Each row is a point on a tangle of strands that fork, close into loops and nearly touch. The rows are in no order.
In the rows, 100 means zero.
Points whose rows are less than 71.3 apart are linked; no others are. Some points are linked to none.
z_631: 112; 98; 78; 121; 115; 112; 103; 83; 100; 86; 91; 115; 78; 99; 103; 74; 87; 76; 118; 122; 80; 117; 128; 89; 127; 104; 102; 108; 147; 97; 97; 78; 82
z_997: 90; 87; 146; 138; 111; 102; 105; 99; 118; 84; 129; 54; 91; 78; 100; 111; 113; 90; 91; 96; 152; 93; 34; 113; 107; 82; 88; 59; 88; 85; 97; 99; 116
z_114: 122; 132; 81; 103; 90; 100; 96; 102; 79; 123; 87; 147; 94; 118; 96; 94; 95; 102; 130; 108; 93; 94; 164; 103; 111; 86; 114; 114; 123; 135; 128; 133; 105
z_549: 82; 109; 112; 104; 82; 95; 125; 118; 70; 82; 94; 70; 74; 122; 109; 108; 77; 95; 108; 120; 105; 130; 129; 82; 94; 125; 82; 116; 110; 75; 71; 82; 66
z_515: 89; 94; 130; 98; 112; 89; 124; 122; 109; 102; 114; 118; 90; 100; 129; 111; 97; 130; 81; 106; 82; 103; 105; 120; 108; 100; 111; 138; 75; 122; 145; 110; 103
z_692: 104; 108; 176; 132; 131; 70; 120; 124; 123; 98; 111; 65; 52; 103; 96; 112; 95; 97; 85; 98; 95; 94; 86; 115; 68; 91; 93; 132; 68; 80; 93; 78; 88
z_214: 79; 100; 159; 120; 99; 79; 142; 116; 86; 83; 96; 69; 61; 113; 109; 118; 67; 98; 99; 101; 92; 121; 120; 98; 91; 106; 91; 135; 90; 76; 74; 85; 79
z_920: 107; 115; 73; 89; 81; 127; 111; 61; 55; 97; 66; 127; 114; 127; 94; 97; 96; 103; 109; 131; 74; 104; 122; 94; 88; 103; 105; 114; 122; 125; 89; 111; 84
z_941: 90; 86; 120; 110; 90; 106; 104; 81; 91; 77; 80; 99; 108; 91; 129; 112; 99; 102; 54; 63; 84; 85; 46; 137; 96; 103; 86; 43; 88; 98; 139; 107; 115
z_960: 141; 109; 83; 108; 107; 78; 69; 127; 114; 111; 145; 97; 96; 112; 87; 73; 80; 86; 132; 107; 109; 120; 145; 91; 130; 101; 107; 121; 107; 85; 79; 96; 59
z_262: 112; 124; 74; 91; 85; 123; 99; 83; 50; 93; 78; 118; 91; 133; 91; 90; 94; 92; 120; 140; 87; 112; 137; 81; 95; 107; 99; 115; 125; 125; 82; 112; 77
z_390: 130; 98; 56; 64; 76; 122; 114; 43; 89; 89; 63; 137; 129; 108; 98; 86; 95; 110; 85; 125; 56; 82; 103; 113; 75; 95; 124; 80; 98; 100; 98; 122; 119
z_98: 81; 107; 79; 55; 73; 119; 80; 115; 80; 131; 71; 125; 103; 103; 90; 132; 121; 89; 112; 86; 125; 81; 142; 88; 81; 109; 115; 83; 86; 140; 99; 111; 116
z_516: 126; 92; 63; 66; 86; 128; 67; 67; 75; 128; 68; 136; 107; 96; 84; 95; 105; 81; 111; 123; 113; 77; 144; 77; 96; 91; 138; 64; 108; 106; 97; 124; 121
z_458: 118; 122; 123; 92; 87; 85; 95; 135; 66; 96; 123; 94; 76; 130; 120; 107; 75; 102; 121; 104; 94; 132; 165; 92; 100; 102; 103; 128; 110; 93; 67; 116; 52
z_423: 119; 112; 73; 114; 122; 98; 87; 115; 120; 133; 123; 132; 114; 99; 83; 81; 97; 114; 112; 87; 91; 101; 132; 95; 129; 76; 106; 122; 104; 101; 124; 103; 103
z_571: 75; 122; 88; 95; 75; 110; 115; 89; 66; 97; 83; 84; 121; 119; 97; 119; 113; 103; 117; 115; 101; 105; 100; 90; 76; 126; 81; 101; 106; 101; 74; 103; 95
z_720: 120; 99; 68; 56; 70; 117; 106; 62; 90; 92; 60; 137; 136; 115; 103; 106; 106; 115; 79; 114; 68; 87; 101; 125; 72; 107; 123; 91; 95; 128; 100; 124; 114
z_676: 84; 112; 78; 51; 80; 106; 72; 134; 104; 140; 81; 127; 102; 91; 90; 124; 124; 95; 114; 68; 129; 86; 139; 92; 95; 92; 120; 82; 90; 143; 108; 108; 120
z_321: 131; 103; 106; 134; 124; 88; 97; 119; 110; 91; 123; 110; 77; 116; 103; 85; 51; 81; 115; 105; 77; 132; 154; 102; 118; 98; 109; 136; 110; 80; 97; 101; 52
z_605: 120; 126; 71; 80; 86; 106; 73; 111; 58; 95; 104; 99; 76; 116; 92; 88; 105; 69; 136; 128; 111; 110; 144; 70; 104; 108; 105; 103; 119; 115; 75; 97; 89
z_607: 116; 94; 125; 117; 141; 104; 86; 113; 122; 104; 112; 143; 99; 88; 95; 80; 92; 116; 51; 104; 92; 87; 65; 106; 112; 75; 103; 122; 77; 119; 174; 96; 104
z_981: 79; 87; 122; 124; 107; 84; 116; 112; 113; 92; 107; 58; 80; 83; 109; 116; 100; 87; 114; 106; 131; 108; 74; 94; 110; 101; 77; 100; 97; 67; 73; 78; 109
z_212: 105; 69; 96; 116; 110; 79; 78; 142; 126; 139; 158; 107; 110; 106; 71; 76; 82; 110; 89; 88; 109; 76; 111; 77; 117; 72; 91; 122; 66; 76; 90; 85; 81
z_949: 103; 110; 91; 90; 92; 126; 133; 42; 84; 55; 66; 133; 125; 132; 128; 103; 87; 123; 96; 117; 52; 105; 89; 115; 82; 103; 94; 135; 107; 134; 107; 106; 84
z_802: 95; 101; 81; 95; 88; 118; 116; 71; 73; 91; 78; 112; 110; 112; 110; 98; 99; 106; 105; 123; 68; 99; 110; 90; 99; 106; 93; 115; 129; 117; 89; 93; 90
z_817: 89; 95; 160; 119; 118; 84; 129; 96; 95; 84; 89; 86; 71; 96; 132; 110; 87; 119; 87; 126; 81; 92; 63; 113; 89; 112; 90; 119; 80; 104; 125; 96; 85
z_267: 129; 87; 121; 138; 127; 94; 95; 125; 118; 88; 123; 104; 70; 110; 90; 95; 51; 73; 113; 100; 76; 122; 132; 98; 111; 94; 114; 140; 91; 69; 94; 75; 43
z_971: 84; 92; 133; 110; 103; 97; 140; 96; 92; 77; 79; 95; 75; 104; 130; 102; 69; 115; 102; 121; 68; 112; 96; 88; 101; 109; 88; 141; 98; 103; 100; 94; 72
z_983: 150; 121; 70; 102; 102; 78; 61; 118; 116; 101; 132; 111; 91; 109; 77; 65; 96; 69; 147; 110; 115; 117; 150; 87; 133; 102; 103; 109; 120; 95; 76; 97; 77
z_844: 105; 73; 62; 97; 93; 105; 96; 61; 99; 59; 84; 81; 96; 80; 114; 88; 97; 67; 94; 90; 68; 86; 63; 94; 86; 105; 84; 68; 120; 62; 62; 72; 110
z_447: 93; 84; 86; 82; 93; 103; 97; 72; 91; 91; 93; 99; 116; 85; 116; 104; 115; 102; 95; 100; 78; 87; 87; 97; 91; 104; 91; 89; 124; 98; 90; 92; 115
z_348: 102; 90; 73; 53; 71; 102; 92; 95; 106; 98; 63; 115; 129; 109; 129; 91; 104; 114; 48; 89; 85; 91; 85; 142; 69; 105; 109; 40; 89; 131; 119; 128; 126
z_315: 83; 94; 120; 115; 97; 97; 114; 75; 93; 67; 99; 83; 100; 90; 126; 114; 99; 98; 96; 106; 90; 93; 52; 104; 95; 121; 67; 84; 98; 92; 82; 96; 109
z_610: 113; 126; 68; 73; 87; 123; 83; 87; 41; 88; 89; 107; 80; 137; 80; 94; 100; 73; 126; 137; 104; 113; 138; 73; 89; 117; 100; 113; 104; 130; 73; 122; 78
z_898: 106; 78; 97; 113; 132; 91; 82; 111; 130; 112; 130; 106; 92; 86; 73; 67; 97; 101; 82; 89; 99; 88; 70; 75; 122; 73; 91; 124; 79; 89; 118; 75; 100
z_380: 103; 88; 86; 52; 77; 102; 89; 92; 105; 106; 60; 132; 129; 111; 127; 101; 115; 126; 55; 92; 84; 89; 97; 135; 81; 112; 116; 70; 102; 154; 111; 128; 119
z_950: 84; 115; 141; 104; 96; 69; 124; 140; 96; 122; 126; 74; 95; 107; 105; 128; 89; 114; 118; 87; 119; 110; 138; 104; 97; 95; 106; 122; 83; 77; 85; 97; 102
z_94: 130; 106; 63; 83; 101; 87; 59; 121; 97; 128; 132; 90; 96; 103; 73; 72; 114; 91; 136; 79; 128; 102; 126; 79; 128; 89; 103; 94; 111; 99; 86; 77; 87
z_186: 82; 103; 134; 129; 86; 98; 134; 130; 110; 98; 132; 42; 94; 82; 94; 130; 94; 114; 111; 105; 155; 106; 96; 94; 95; 96; 96; 97; 93; 87; 70; 105; 129
z_966: 72; 105; 136; 117; 88; 96; 146; 105; 82; 72; 85; 66; 80; 119; 111; 116; 65; 104; 100; 117; 100; 129; 114; 88; 87; 123; 77; 130; 97; 78; 69; 93; 75
z_615: 84; 85; 135; 123; 100; 100; 92; 89; 107; 78; 118; 71; 106; 80; 114; 114; 115; 89; 84; 80; 128; 96; 40; 117; 104; 92; 82; 49; 97; 87; 107; 106; 124
z_977: 81; 94; 147; 118; 106; 93; 123; 89; 91; 80; 88; 105; 98; 99; 132; 121; 94; 117; 69; 101; 93; 85; 51; 139; 104; 119; 84; 82; 81; 115; 142; 104; 96
z_32: 100; 94; 61; 51; 61; 104; 87; 94; 106; 93; 70; 105; 126; 101; 109; 97; 111; 103; 68; 93; 93; 92; 80; 130; 58; 106; 106; 36; 80; 111; 105; 132; 133
z_829: 76; 120; 145; 121; 85; 104; 157; 85; 89; 61; 91; 69; 115; 117; 116; 127; 72; 128; 91; 122; 115; 119; 89; 110; 74; 126; 77; 126; 81; 101; 87; 121; 95
z_719: 97; 112; 58; 87; 73; 115; 104; 61; 69; 94; 73; 80; 120; 114; 86; 112; 118; 86; 115; 101; 77; 100; 85; 108; 59; 118; 94; 73; 87; 79; 59; 110; 104
z_858: 88; 125; 72; 116; 69; 133; 114; 77; 77; 94; 97; 57; 118; 111; 72; 113; 129; 84; 131; 91; 113; 107; 77; 101; 70; 126; 96; 62; 89; 77; 34; 124; 108
z_616: 94; 100; 179; 127; 120; 77; 134; 111; 104; 89; 99; 69; 52; 98; 114; 115; 86; 106; 87; 113; 92; 99; 85; 112; 75; 101; 93; 129; 73; 91; 103; 91; 90
z_48: 95; 99; 91; 95; 114; 93; 103; 113; 101; 115; 112; 96; 95; 89; 107; 98; 103; 108; 114; 98; 93; 105; 111; 86; 123; 87; 100; 120; 111; 95; 105; 80; 101
z_364: 123; 126; 75; 94; 101; 99; 83; 115; 93; 133; 111; 128; 105; 104; 91; 94; 105; 105; 133; 91; 100; 96; 150; 96; 121; 80; 113; 108; 112; 122; 120; 113; 99
z_828: 94; 71; 118; 95; 130; 101; 58; 92; 123; 111; 106; 113; 121; 85; 93; 76; 109; 93; 42; 74; 100; 90; 51; 108; 111; 81; 114; 85; 87; 111; 168; 94; 103
z_976: 76; 107; 89; 110; 83; 103; 115; 105; 72; 78; 90; 71; 92; 115; 107; 106; 91; 81; 113; 127; 103; 123; 104; 84; 93; 131; 77; 106; 120; 79; 64; 79; 73
z_95: 102; 92; 131; 108; 137; 98; 103; 118; 115; 102; 115; 121; 86; 90; 116; 98; 96; 121; 69; 108; 85; 94; 78; 112; 109; 87; 107; 133; 73; 112; 157; 95; 100
z_459: 146; 116; 64; 86; 105; 99; 51; 97; 95; 126; 111; 114; 92; 103; 72; 69; 116; 81; 138; 93; 123; 100; 146; 82; 124; 85; 110; 87; 119; 111; 91; 95; 107
z_541: 103; 113; 97; 82; 85; 118; 125; 55; 85; 54; 68; 130; 131; 134; 138; 117; 98; 125; 76; 104; 62; 104; 79; 142; 78; 118; 96; 115; 89; 141; 123; 105; 94
z_325: 79; 88; 115; 81; 120; 86; 91; 124; 122; 111; 119; 106; 109; 89; 104; 108; 120; 117; 79; 85; 110; 108; 82; 115; 113; 93; 102; 105; 86; 115; 142; 99; 118
z_923: 81; 93; 122; 96; 123; 79; 104; 124; 118; 111; 126; 87; 93; 88; 104; 109; 108; 114; 95; 94; 113; 101; 87; 105; 111; 89; 93; 118; 75; 91; 125; 90; 114
z_418: 93; 64; 93; 108; 109; 74; 74; 134; 126; 122; 154; 101; 98; 95; 61; 62; 98; 98; 81; 76; 115; 75; 74; 69; 116; 65; 85; 113; 67; 81; 105; 77; 101
z_895: 72; 116; 105; 69; 88; 80; 91; 148; 119; 128; 103; 103; 110; 88; 95; 126; 125; 118; 107; 71; 136; 107; 107; 105; 101; 100; 106; 89; 93; 120; 112; 110; 127
z_775: 106; 118; 84; 83; 73; 108; 112; 112; 82; 117; 80; 140; 104; 114; 102; 112; 104; 118; 114; 107; 86; 95; 145; 101; 107; 93; 118; 123; 113; 148; 125; 124; 104
z_62: 77; 98; 123; 83; 104; 84; 113; 136; 113; 111; 104; 116; 102; 101; 124; 115; 113; 130; 74; 94; 106; 108; 99; 128; 110; 111; 108; 110; 85; 135; 141; 112; 118
z_942: 83; 82; 106; 79; 112; 95; 89; 98; 112; 102; 106; 108; 112; 81; 112; 108; 122; 114; 82; 89; 95; 98; 83; 108; 110; 98; 102; 101; 110; 114; 129; 100; 119
z_158: 80; 101; 67; 56; 72; 128; 83; 84; 66; 125; 66; 118; 112; 119; 82; 134; 114; 78; 115; 99; 121; 87; 138; 90; 69; 127; 121; 82; 65; 135; 87; 126; 106
z_480: 129; 119; 76; 119; 108; 97; 90; 93; 100; 85; 97; 123; 73; 114; 95; 66; 85; 70; 131; 129; 88; 130; 150; 94; 126; 105; 99; 107; 146; 98; 99; 93; 84
z_100: 101; 80; 51; 56; 72; 107; 74; 80; 97; 102; 84; 99; 124; 80; 100; 93; 115; 94; 98; 102; 95; 75; 90; 100; 67; 83; 116; 53; 108; 76; 88; 113; 130
z_493: 113; 90; 86; 127; 137; 112; 100; 83; 123; 94; 90; 117; 81; 87; 97; 71; 88; 80; 110; 106; 78; 106; 104; 84; 135; 98; 102; 114; 131; 88; 106; 74; 89
z_31: 73; 130; 113; 123; 69; 117; 142; 104; 87; 85; 106; 58; 127; 107; 91; 130; 96; 119; 109; 116; 129; 111; 89; 94; 78; 128; 89; 102; 95; 100; 67; 125; 109
z_220: 114; 120; 112; 87; 96; 74; 82; 145; 86; 125; 134; 80; 98; 116; 110; 105; 91; 100; 137; 93; 120; 113; 151; 91; 112; 95; 108; 113; 91; 84; 74; 96; 67
z_627: 96; 85; 126; 117; 106; 103; 135; 105; 94; 64; 75; 94; 59; 102; 118; 99; 58; 90; 107; 123; 65; 118; 103; 82; 107; 113; 98; 136; 113; 86; 96; 82; 56
z_111: 96; 75; 101; 80; 126; 104; 64; 98; 134; 113; 107; 120; 126; 86; 98; 77; 115; 103; 46; 72; 99; 102; 79; 111; 113; 82; 122; 93; 101; 122; 159; 107; 117
z_842: 103; 87; 150; 135; 127; 73; 108; 113; 129; 87; 97; 55; 53; 84; 99; 106; 101; 86; 95; 122; 115; 96; 41; 107; 90; 96; 84; 101; 84; 68; 93; 71; 85
z_641: 81; 113; 105; 114; 67; 127; 117; 110; 102; 85; 126; 69; 130; 88; 87; 130; 120; 111; 95; 90; 142; 101; 67; 101; 79; 122; 103; 56; 99; 113; 66; 127; 132
z_277: 90; 93; 132; 110; 124; 73; 109; 125; 123; 110; 124; 67; 73; 92; 98; 107; 99; 100; 100; 98; 116; 96; 86; 102; 102; 84; 88; 124; 65; 72; 101; 77; 103
z_446: 116; 90; 84; 122; 120; 88; 82; 128; 127; 136; 145; 124; 116; 104; 73; 74; 81; 113; 98; 90; 99; 87; 120; 82; 126; 74; 95; 126; 80; 87; 107; 96; 89
z_303: 74; 108; 128; 103; 88; 98; 144; 82; 85; 70; 83; 90; 107; 115; 129; 115; 84; 123; 98; 123; 88; 112; 88; 99; 89; 122; 72; 132; 92; 105; 98; 103; 88
z_743: 126; 80; 82; 96; 117; 118; 100; 36; 124; 72; 70; 129; 95; 77; 125; 52; 95; 86; 83; 104; 47; 73; 85; 101; 102; 86; 106; 70; 128; 73; 98; 101; 117
z_141: 78; 86; 128; 96; 104; 92; 107; 93; 97; 85; 100; 106; 108; 92; 130; 119; 109; 117; 77; 95; 95; 93; 70; 125; 105; 113; 87; 90; 98; 119; 133; 104; 112
z_316: 115; 94; 61; 78; 89; 114; 66; 83; 67; 115; 86; 97; 101; 96; 88; 95; 119; 79; 117; 111; 109; 89; 121; 80; 91; 100; 112; 76; 129; 96; 72; 84; 107
z_203: 93; 71; 79; 109; 108; 97; 90; 96; 106; 84; 99; 76; 87; 82; 100; 102; 103; 63; 117; 98; 112; 106; 77; 86; 120; 108; 88; 98; 129; 67; 74; 47; 83
z_258: 88; 87; 129; 137; 102; 98; 118; 102; 115; 78; 121; 54; 86; 79; 108; 115; 104; 85; 105; 108; 142; 99; 47; 95; 107; 98; 78; 77; 98; 73; 64; 90; 115
z_674: 105; 80; 62; 66; 88; 106; 63; 81; 91; 116; 87; 92; 118; 80; 94; 93; 121; 89; 108; 93; 110; 84; 101; 86; 84; 85; 111; 69; 130; 80; 80; 90; 116
z_197: 121; 89; 69; 63; 85; 120; 74; 80; 95; 129; 69; 131; 114; 85; 87; 95; 115; 96; 104; 107; 102; 77; 132; 91; 96; 80; 134; 75; 124; 110; 104; 118; 123
z_150: 112; 92; 105; 112; 142; 109; 83; 87; 133; 105; 111; 144; 107; 82; 91; 71; 104; 110; 68; 90; 85; 95; 81; 95; 119; 78; 104; 122; 96; 111; 153; 105; 118
z_522: 93; 82; 103; 74; 95; 103; 99; 94; 107; 97; 78; 131; 119; 100; 132; 102; 114; 124; 53; 87; 80; 95; 91; 134; 103; 114; 112; 85; 111; 151; 134; 119; 112
z_573: 91; 87; 93; 106; 79; 107; 92; 77; 100; 74; 111; 71; 111; 85; 116; 105; 119; 88; 91; 83; 102; 96; 56; 103; 81; 103; 77; 54; 105; 68; 72; 104; 133
z_685: 125; 88; 64; 111; 113; 88; 80; 113; 117; 101; 134; 91; 84; 98; 73; 69; 95; 74; 120; 94; 113; 115; 115; 83; 143; 101; 100; 106; 115; 73; 91; 56; 70
z_161: 82; 80; 124; 100; 136; 103; 88; 123; 112; 114; 93; 129; 110; 101; 120; 99; 104; 112; 37; 82; 99; 94; 64; 133; 113; 89; 113; 98; 80; 135; 171; 101; 102
z_709: 107; 110; 74; 62; 89; 111; 76; 121; 104; 138; 81; 141; 104; 93; 87; 110; 122; 100; 112; 77; 108; 87; 143; 98; 105; 82; 129; 94; 107; 145; 120; 117; 119
z_639: 99; 84; 86; 71; 111; 104; 75; 100; 129; 119; 103; 120; 119; 80; 92; 90; 126; 111; 79; 78; 96; 101; 104; 104; 111; 81; 120; 100; 116; 118; 135; 108; 122
z_146: 111; 107; 81; 115; 112; 107; 105; 80; 100; 116; 88; 136; 98; 98; 102; 82; 103; 106; 112; 110; 74; 104; 137; 98; 120; 87; 106; 116; 137; 113; 121; 108; 112
z_874: 113; 75; 93; 119; 134; 99; 74; 88; 138; 109; 113; 117; 95; 81; 63; 48; 99; 90; 79; 81; 97; 92; 67; 67; 129; 77; 95; 114; 100; 82; 114; 75; 102
z_181: 88; 77; 114; 89; 122; 105; 90; 101; 110; 105; 87; 131; 113; 96; 131; 98; 109; 116; 44; 80; 85; 93; 75; 136; 113; 104; 118; 88; 101; 139; 157; 115; 107
z_827: 77; 124; 87; 86; 63; 126; 98; 103; 101; 110; 74; 97; 126; 103; 79; 135; 127; 97; 104; 83; 133; 94; 97; 109; 56; 133; 106; 63; 73; 130; 65; 143; 123
z_109: 89; 91; 149; 125; 123; 87; 109; 90; 91; 90; 93; 101; 86; 90; 124; 114; 99; 111; 72; 107; 86; 80; 32; 130; 99; 100; 92; 77; 87; 101; 144; 97; 87
z_681: 138; 88; 112; 146; 130; 95; 94; 124; 135; 93; 115; 115; 73; 104; 74; 79; 53; 73; 105; 105; 79; 102; 114; 87; 115; 94; 108; 137; 84; 62; 103; 68; 55
z_899: 76; 118; 133; 124; 69; 105; 145; 123; 94; 89; 117; 54; 111; 96; 94; 137; 87; 126; 102; 113; 141; 111; 104; 98; 84; 120; 95; 106; 90; 104; 79; 124; 122
z_745: 90; 114; 94; 74; 82; 95; 110; 131; 99; 119; 91; 129; 107; 102; 111; 117; 119; 126; 107; 95; 94; 99; 126; 106; 108; 100; 117; 117; 105; 140; 126; 114; 111
z_33: 84; 98; 102; 109; 99; 77; 103; 129; 106; 114; 120; 58; 90; 95; 99; 109; 105; 93; 124; 89; 141; 115; 101; 89; 113; 97; 84; 100; 99; 66; 75; 69; 106
z_784: 113; 91; 91; 116; 140; 113; 85; 64; 135; 110; 90; 145; 104; 83; 95; 64; 112; 101; 83; 93; 75; 98; 102; 97; 121; 80; 102; 113; 121; 96; 136; 109; 121
z_695: 99; 93; 76; 67; 73; 109; 101; 68; 85; 88; 79; 110; 129; 100; 105; 112; 116; 109; 87; 104; 69; 85; 91; 111; 71; 111; 98; 83; 106; 108; 91; 110; 117
z_79: 132; 92; 95; 155; 136; 97; 93; 109; 145; 94; 99; 135; 74; 98; 68; 62; 62; 76; 107; 106; 84; 101; 95; 77; 127; 99; 97; 123; 94; 63; 115; 69; 74
z_518: 102; 109; 74; 90; 91; 109; 90; 102; 65; 106; 94; 93; 94; 107; 100; 95; 109; 87; 121; 118; 99; 104; 127; 79; 106; 105; 100; 101; 132; 105; 82; 80; 91
z_433: 112; 96; 154; 122; 128; 71; 99; 135; 134; 109; 129; 74; 70; 104; 81; 98; 98; 102; 75; 92; 109; 80; 78; 105; 76; 76; 81; 128; 51; 74; 100; 72; 88
z_840: 107; 85; 107; 116; 141; 97; 102; 98; 121; 93; 95; 101; 75; 77; 105; 84; 88; 91; 100; 111; 79; 98; 68; 83; 125; 94; 101; 125; 107; 90; 107; 72; 86
z_279: 94; 105; 82; 84; 96; 101; 93; 109; 84; 117; 99; 100; 103; 95; 101; 107; 119; 106; 118; 99; 100; 99; 118; 85; 109; 92; 102; 104; 123; 107; 100; 84; 106
z_202: 102; 128; 111; 90; 77; 89; 108; 134; 58; 88; 107; 77; 74; 131; 112; 106; 80; 98; 118; 115; 107; 131; 150; 81; 94; 117; 92; 116; 108; 86; 66; 100; 62
z_974: 125; 135; 84; 115; 99; 87; 103; 97; 75; 107; 90; 140; 83; 129; 108; 81; 76; 104; 129; 122; 86; 110; 168; 105; 112; 90; 101; 126; 131; 119; 119; 135; 89
z_16: 87; 111; 129; 129; 76; 127; 141; 107; 100; 68; 124; 66; 129; 100; 104; 137; 91; 125; 76; 104; 134; 101; 62; 125; 92; 125; 94; 65; 82; 125; 92; 125; 117
z_619: 122; 85; 66; 80; 92; 118; 113; 36; 101; 72; 74; 126; 113; 90; 113; 70; 94; 102; 81; 114; 47; 75; 95; 106; 84; 93; 108; 75; 115; 88; 96; 104; 121
z_363: 94; 79; 107; 101; 135; 91; 87; 88; 116; 94; 107; 91; 90; 73; 105; 90; 108; 93; 94; 95; 94; 94; 56; 91; 118; 90; 92; 109; 108; 89; 109; 77; 100
z_671: 126; 103; 72; 77; 98; 115; 70; 90; 111; 142; 77; 145; 107; 92; 75; 89; 118; 99; 112; 89; 105; 88; 149; 98; 111; 75; 131; 85; 120; 118; 124; 121; 126
z_717: 86; 87; 107; 100; 103; 61; 92; 142; 126; 138; 149; 74; 107; 101; 71; 99; 106; 114; 113; 70; 144; 97; 98; 96; 107; 79; 89; 107; 62; 69; 91; 86; 103
z_582: 81; 140; 89; 124; 74; 136; 134; 89; 80; 86; 104; 50; 131; 112; 75; 123; 110; 100; 128; 102; 121; 111; 76; 101; 75; 129; 95; 88; 96; 94; 45; 129; 98
z_283: 97; 107; 109; 104; 97; 66; 99; 141; 108; 134; 136; 60; 99; 106; 87; 108; 98; 104; 134; 77; 149; 109; 120; 95; 111; 94; 92; 99; 83; 64; 74; 78; 95
z_413: 103; 72; 99; 93; 125; 98; 77; 66; 114; 82; 99; 94; 100; 68; 114; 81; 106; 88; 84; 83; 83; 84; 58; 96; 110; 89; 98; 90; 120; 85; 100; 86; 106
z_733: 82; 107; 147; 133; 86; 109; 141; 97; 98; 68; 115; 66; 111; 95; 112; 129; 87; 119; 87; 117; 128; 98; 68; 117; 93; 123; 79; 86; 84; 109; 97; 117; 113
z_723: 114; 95; 80; 101; 116; 112; 93; 66; 116; 120; 84; 139; 109; 86; 95; 77; 116; 107; 98; 99; 78; 96; 125; 102; 115; 81; 116; 105; 137; 104; 122; 111; 123
z_498: 72; 105; 112; 90; 99; 76; 105; 134; 115; 121; 123; 81; 105; 88; 94; 121; 114; 116; 114; 83; 136; 108; 99; 101; 106; 94; 95; 100; 88; 90; 110; 97; 126
z_759: 127; 120; 84; 127; 122; 85; 95; 106; 106; 100; 111; 123; 82; 114; 105; 70; 66; 84; 126; 114; 81; 126; 155; 101; 124; 98; 100; 123; 127; 92; 108; 105; 73
z_29: 86; 107; 143; 126; 96; 75; 129; 133; 104; 110; 129; 45; 84; 98; 93; 126; 82; 104; 115; 88; 139; 112; 123; 106; 93; 94; 97; 115; 85; 70; 64; 91; 113
z_426: 96; 86; 138; 125; 138; 88; 89; 95; 99; 101; 92; 108; 94; 89; 111; 102; 103; 107; 59; 100; 81; 80; 16; 124; 93; 79; 102; 75; 96; 93; 157; 84; 82
z_650: 112; 70; 76; 114; 130; 99; 79; 89; 131; 103; 108; 102; 88; 80; 69; 58; 100; 76; 96; 82; 103; 98; 77; 74; 138; 90; 99; 110; 115; 74; 97; 60; 88
z_67: 99; 80; 128; 107; 141; 90; 68; 85; 111; 102; 107; 103; 100; 79; 100; 86; 107; 96; 60; 89; 94; 85; 32; 105; 105; 80; 101; 89; 91; 98; 153; 87; 94
z_813: 78; 132; 106; 81; 70; 91; 109; 138; 75; 119; 98; 95; 102; 110; 102; 126; 109; 111; 129; 96; 125; 98; 137; 85; 92; 111; 99; 103; 94; 107; 99; 104; 105
z_334: 85; 105; 142; 105; 102; 77; 129; 127; 86; 108; 117; 83; 77; 114; 118; 118; 78; 109; 108; 94; 89; 117; 138; 102; 99; 92; 102; 136; 86; 81; 84; 92; 83
z_838: 139; 108; 67; 78; 101; 111; 54; 85; 96; 140; 93; 131; 99; 98; 67; 80; 117; 86; 127; 91; 122; 91; 155; 86; 115; 76; 124; 79; 113; 111; 114; 110; 121
z_280: 91; 120; 107; 117; 71; 135; 134; 95; 97; 69; 123; 69; 136; 103; 94; 130; 107; 117; 82; 88; 122; 108; 61; 120; 80; 129; 95; 58; 85; 118; 78; 127; 123
z_115: 96; 96; 54; 96; 82; 112; 100; 64; 71; 83; 77; 82; 110; 110; 95; 100; 106; 79; 107; 110; 70; 99; 86; 99; 72; 120; 90; 80; 112; 76; 50; 85; 95
z_767: 113; 64; 90; 115; 119; 93; 88; 79; 125; 61; 87; 92; 78; 66; 92; 91; 94; 52; 109; 93; 91; 92; 37; 84; 116; 106; 104; 90; 132; 55; 83; 48; 73
z_523: 78; 121; 103; 66; 81; 86; 104; 150; 110; 126; 86; 123; 106; 98; 109; 126; 124; 121; 104; 78; 117; 101; 122; 109; 98; 109; 112; 103; 91; 142; 116; 117; 119
z_943: 127; 123; 82; 81; 98; 84; 63; 137; 91; 132; 139; 92; 103; 110; 94; 94; 103; 94; 148; 88; 127; 98; 144; 83; 122; 91; 107; 106; 95; 103; 88; 97; 74
z_854: 111; 115; 83; 121; 99; 105; 119; 88; 84; 101; 83; 131; 86; 114; 111; 80; 82; 109; 118; 121; 72; 112; 144; 94; 115; 94; 99; 126; 136; 118; 115; 112; 90
z_281: 81; 119; 95; 96; 59; 126; 98; 111; 109; 100; 100; 86; 130; 92; 83; 130; 127; 106; 93; 81; 142; 97; 77; 107; 66; 128; 107; 50; 93; 123; 65; 139; 132
z_816: 83; 105; 159; 134; 93; 98; 146; 89; 96; 64; 94; 61; 88; 100; 118; 123; 72; 112; 93; 125; 110; 102; 72; 109; 85; 123; 74; 109; 80; 97; 84; 111; 98
z_783: 84; 105; 62; 107; 79; 111; 101; 81; 66; 78; 84; 73; 104; 121; 92; 105; 108; 69; 115; 120; 88; 114; 90; 93; 82; 137; 81; 85; 119; 77; 47; 83; 74
z_82: 119; 78; 92; 99; 132; 113; 84; 46; 129; 87; 84; 119; 101; 69; 114; 57; 103; 85; 83; 92; 66; 81; 76; 94; 112; 83; 110; 86; 131; 80; 105; 95; 108
z_553: 83; 74; 109; 104; 113; 66; 84; 130; 130; 120; 145; 78; 94; 95; 66; 82; 108; 101; 90; 77; 134; 89; 68; 87; 107; 73; 78; 112; 57; 75; 108; 79; 106
z_998: 119; 114; 124; 103; 104; 79; 86; 136; 85; 125; 135; 93; 98; 122; 115; 107; 78; 104; 124; 96; 98; 122; 161; 99; 110; 90; 113; 132; 97; 90; 77; 109; 54
z_512: 74; 120; 76; 76; 70; 128; 99; 79; 72; 116; 66; 98; 122; 120; 74; 138; 122; 83; 123; 93; 124; 92; 118; 103; 60; 132; 107; 79; 65; 119; 74; 136; 105
z_128: 92; 104; 97; 101; 92; 117; 134; 68; 82; 75; 75; 121; 106; 118; 124; 97; 83; 123; 104; 125; 61; 105; 105; 93; 101; 105; 87; 137; 122; 126; 103; 102; 79
z_665: 107; 106; 63; 66; 65; 113; 107; 67; 94; 80; 73; 96; 127; 109; 102; 109; 115; 108; 80; 97; 76; 99; 76; 130; 55; 116; 97; 63; 74; 96; 99; 122; 126
z_173: 101; 124; 62; 88; 68; 128; 110; 61; 80; 96; 74; 69; 120; 110; 74; 122; 124; 90; 127; 91; 95; 106; 83; 117; 58; 118; 103; 61; 66; 79; 58; 133; 115

A piece is all that can be reached along the links. How many separate loops has the piece of each point below (a circle has one, a figure eight two, a Y none), and how many tips (points with one link)?
z_173 | loops 1, tips 2
z_267 | loops 0, tips 3
z_515 | loops 2, tips 3
z_802 | loops 0, tips 3
z_983 | loops 0, tips 2

A tip is a point with one link. Name the tips that can be reached along the links from each point below, in the order of the rows.
z_665 | z_447, z_161, z_79
z_197 | z_516, z_627
z_423 | z_817, z_615, z_650
z_920 | z_48, z_541, z_100

How many points has the smallest loop of links through each point below? Write none if it is on no loop.
z_582 | 16
z_498 | 18
z_709 | none
z_639 | 9
z_920 | none
